The views of a scene show one set of named points, each view turned or mirrored, shifted and resized as a whole, with a little noise and some points left out.
In the rows, 128 means zero.

Scene 1
View 1
<2>: [ 96 107  92  98  58  58 132 130 139 132 161 122  82 131 143  77 119 114
 133 172 147 128 159 133 186  88]
<29>: [136  87 141 107 100  87 111 121 156 139 111 136 102 139 135 117 123 115
 145 167 125 107 129 146 141  92]
<160>: [122  95 125 111  73  74 122 116 162 143 120 139 125 121 134  89  96  96
 115 159 132 109 128 154 146  93]
<221>: [114 103 104  99  76  68 121 126 140 135 142 128  88 127 134  94 124 113
 137 170 133 116 148 137 165  85]
<206>: [130  84 144  94 103  89 111 122 150 152 115 133  92 168 151 106 117 126
 164 141 130 121 143 146 139  91]
<76>: [128  85 140  93  99  84 109 114 149 163 112 134 103 169 151  88  98 118
 156 120 126 117 140 153 125  91]
<23>: [135  86 141  99 109  92 108 125 147 141 118 132  83 157 139 120 136 127
 163 160 124 114 139 137 143  89]
<123>: [125  98 110  95  88  69 109 118 139 149 122 133 102 131 135  88 108 107
 135 147 115 105 142 146 139  88]
<142>: [105 107  82  78  78  57 114 128 115 149 152 120  68 145 141  72 123 118
 155 143 118 115 164 132 160  79]
<269>: [116 101 107  99  75  67 119 121 143 141 134 130 101 126 137  85 109 106
 129 159 129 113 145 144 158  88]
<14>: [ 98 103  93  82  71  62 123 130 124 145 158 117  67 157 153  70 120 125
 157 144 137 128 169 134 170  85]
<74>: [125 109  82  81  94  58 102 124 113 140 133 126  75 113 115 100 138 107
 141 166  94  92 149 132 145  79]
<194>: [112 102 105 104  63  61 122 116 153 142 132 133 122 114 134  71  91  92
 107 154 131 110 136 152 152  92]
<56>: [107 105  99 110  58  64 131 126 153 127 150 128 103 111 132  86 116 103
 115 184 145 119 142 140 180  92]
<166>: [128  88 133  94 109  93 113 135 132 132 136 125  50 166 139 132 163 142
 186 175 131 124 152 124 163  85]
<124>: [123  95 114  86  98  77 111 128 128 147 134 126  70 152 137 106 137 126
 163 157 117 114 153 132 153  85]
<256>: [127  94 124  93  97  78 108 119 141 148 120 133  93 145 137 100 117 118
 149 148 119 108 142 142 140  87]
View 2
<123>: [127 113 116 139 121 129 100 140 118 169 153 146 133 139 130 120 144 125
 124 130 118 138 129 124 118  98]
<76>: [119 116 113 135 113 141  97 131 124 154 134 131 125 153 132 123 139 137
 117 141 102 132 116 136 114 109]
<206>: [122 106 124 128 116 140 103 125 128 157 145 130 122 145 135 130 135 142
 122 136  99 128 111 131 115 113]
<221>: [123 105 135 125 118 126 103 139 118 167 175 149 134 129 127 126 132 132
 126 128 124 137 130 116 123  93]
<124>: [129  98 130 126 119 132 115 123 121 165 165 130 139 133 130 129 134 137
 129 120 109 126 136 125 118 109]
<166>: [130  83 142 115 121 135 123 111 127 166 173 124 130 124 136 142 127 150
 134 118  97 119 121 124 119 122]
<29>: [130 106 125 135 124 133 101 134 128 176 150 149 121 135 139 132 139 133
 128 129 106 135 102 122 119 107]
<269>: [121 114 127 133 117 123  96 147 115 167 167 151 136 136 124 118 137 123
 123 130 130 142 136 118 123  86]
<160>: [123 114 127 133 120 126  88 150 123 171 157 160 121 137 131 124 137 128
 123 138 123 144 109 117 124  90]
<56>: [117 108 141 126 118 119  93 152 117 168 183 161 131 126 124 123 130 126
 126 130 134 145 126 109 129  79]
<74>: [141 105 118 138 128 123 115 130 114 180 168 140 150 127 130 118 145 121
 134 110 124 134 151 121 118 101]
<23>: [130  98 127 128 122 136 110 122 128 169 154 135 125 134 138 135 136 142
 130 127  99 127 111 125 118 116]
<256>: [128 109 120 133 119 133 104 131 121 166 151 138 131 140 131 124 140 133
 125 129 109 133 125 126 117 106]
<2>: [112 105 147 118 111 122 101 142 114 155 188 146 139 129 119 122 123 133
 123 131 133 138 143 114 128  81]
<142>: [120 109 129 126 110 127 113 129 112 154 173 127 150 138 121 116 133 132
 124 123 125 129 160 127 119  96]
View 3
<166>: [156  87  97 123 161  54 103 171 170  99 147 131 121 132 105 107 128  80
 117 142 140 122 127 149 100 155]
<123>: [149 147 110 151 162  91 126 150 143 135 133 118 134 132 126 114 116 106
 137 147 144 113 152 139 123 164]
<206>: [155 113 102 154 148  81 137 154 160 134 139 124 114 139 119  96 128  84
 131 148 138 112 131 146 107 170]
<14>: [144 150 111 139 149  82 107 163 155 116 132 127 132 132 124 134 113  92
 120 153 164 106 116 131  96 117]
<142>: [149 155 111 142 163  84 110 165 149 114 139 131 137 134 128 135 104 101
 124 153 160 116 133 135 105 122]
<56>: [142 152 115 123 157  92  95 133 142 126 109 101 149 110 116 138 140 105
 135 140 159  96 143 125 126 150]
<74>: [151 145 107 133 183  78 102 171 143 104 149 129 148 129 125 132 100 111
 128 142 148 130 161 141 122 144]
<23>: [155 103 101 140 156  74 122 156 159 121 141 124 121 132 114  99 127  88
 130 142 137 115 141 147 111 173]
<76>: [152 131 106 169 144  93 151 150 153 146 136 126 112 144 129  95 118  89
 137 153 139 110 134 143 105 166]
<124>: [153 122 105 137 164  73 112 167 158 112 142 128 130 133 119 115 116  93
 124 146 146 119 137 145 107 149]
<29>: [152 115 104 143 158  83 126 143 152 133 132 114 126 126 115 100 135  95
 138 138 134 113 153 145 125 186]
<269>: [148 152 113 142 156  93 116 142 144 131 124 113 140 124 123 125 127 104
 135 145 152 105 146 132 123 153]
<194>: [143 167 116 147 155 106 123 130 135 147 112 103 142 121 128 127 129 111
 143 145 153  97 153 126 131 163]
<221>: [147 143 110 131 162  84 104 148 149 119 126 114 140 119 116 127 129 102
 130 142 154 106 142 132 119 150]
<160>: [147 143 113 143 152  97 120 131 144 143 114 102 135 118 119 115 141 102
 143 140 145  97 148 133 128 175]
View 4
<269>: [155 104  94 131 104 140 154 131 114  85 116 104 109  97 178 121 126 141
 102 124 129 117  95 136 154 144]
<23>: [136 136 125  94 106 157 136 128 122  99 100  82 114  90 162 135 145 142
 109 126  98 111  68 127 157 112]
<29>: [128 123 115 105  97 172 134 116 132  92  98  94 109  96 173 136 140 136
 111 131 118 117  78 126 158 129]
<56>: [149  86  73 143 114 133 158 138 126  80 126 118  99  77 188  97 130 145
 110 125 139 138  85 136 150 139]
<221>: [153 108  91 126 111 132 151 137 119  87 122 101 106  84 175 115 131 147
 107 122 121 124  79 136 150 130]
<123>: [156 117 106 119  98 146 147 126 115  88 116  98 111 104 173 140 126 140
 101 127 122 106  94 136 154 151]
<256>: [147 126 115 108  99 147 146 125 114  93 106  90 114 100 169 140 134 138
 104 126 108 104  90 135 157 133]
<206>: [132 136 131  94  95 157 145 130 105  93  90  84 117 102 168 131 139 135
 105 124 103 100  93 133 167 107]
<2>: [162  93  79 138 120 104 166 153 107  82 128 107 105  77 181  90 129 155
 104 115 120 128  87 142 151 122]
<160>: [135 102  96 123  97 168 146 124 127  83 105 114 106  98 188 117 130 135
 109 133 144 124 100 132 156 137]
<142>: [182 118  98 124 112  97 165 148  91  89 134  88 114  93 164 126 124 153
  93 113  99 103  89 145 156 135]
<14>: [170 112 101 121 114  91 177 161  76  86 118  90 118  88 168  97 130 153
  95 108 100 103 104 148 164 107]
<124>: [158 131 113 105 112 124 148 137 109  97 117  82 115  89 158 132 138 150
 103 120  91 109  68 136 156 119]
<194>: [153  92  88 142  95 150 157 125 115  76 116 119 106 105 191 118 122 134
 103 130 153 117 115 139 155 158]
View 5
<29>: [123 125 131 125 129 125 137 138 126 110 145 132 134 129 110 110 140 125
 157 131 114 108 160 150 162 150]
<256>: [126 136 123 122 122 122 139 136 122 118 155 128 124 137 114 113 136 112
 153 126 106 133 166 137 154 154]
<76>: [111 138 122 128 128 145 145 143 113 126 170 132 147 141 111 112 123 114
 157 128  87 136 168 133 162 167]
<269>: [119 135 123 111 122 116 123 131 123 137 140 131 120 141 111 101 132 101
 141 105 126 141 155 154 158 153]
<142>: [122 148 109 113 111 109 128 131 121 135 151 118  89 146 115 111 136  92
 137 107 107 177 165 126 138 146]
<2>: [112 134 109 101 117 104 101 142 131 140 136 113 100 147 100  86 139  99
 132  90 121 162 146 148 144 134]
<166>: [123 129 112 126 119 106 129 159 134  79 150 111  98 132  99 109 164 132
 160 139  88 131 163 117 130 122]
<74>: [143 142 127 116 115  98 141 114 125 121 137 130  86 135 128 129 146  92
 143 121 133 150 167 137 147 147]
<206>: [114 133 119 128 125 136 138 150 120 108 164 125 136 137 105 111 135 124
 158 133  86 129 165 130 154 151]
<14>: [111 145 102 110 113 114 115 145 121 133 155 112  99 150 101  97 135  97
 138 102  97 178 161 126 135 141]
<160>: [116 126 128 113 130 125 120 135 125 134 138 132 140 137 108  96 129 113
 146 107 128 120 149 164 170 154]
<194>: [118 136 127 111 126 125 123 123 119 149 142 137 134 141 114 102 119  99
 140 103 130 138 154 162 170 161]
<124>: [127 137 116 122 118 111 134 140 126 109 149 120  99 138 110 114 149 112
 151 126 102 145 167 124 141 139]
<56>: [115 128 121 101 127 103 104 136 133 140 126 122 113 141 103  88 136 103
 134  91 141 138 143 165 160 138]
<23>: [123 129 122 128 124 121 137 145 125  98 151 124 122 131 106 113 148 126
 160 135  98 122 165 133 149 142]

Which points are out of place in each view (at most two, in the order of its rows)? Write - if all are in place.
view 1 -> <160>
view 2 -> <269>
view 3 -> <74>
view 4 -> <14>
view 5 -> <194>
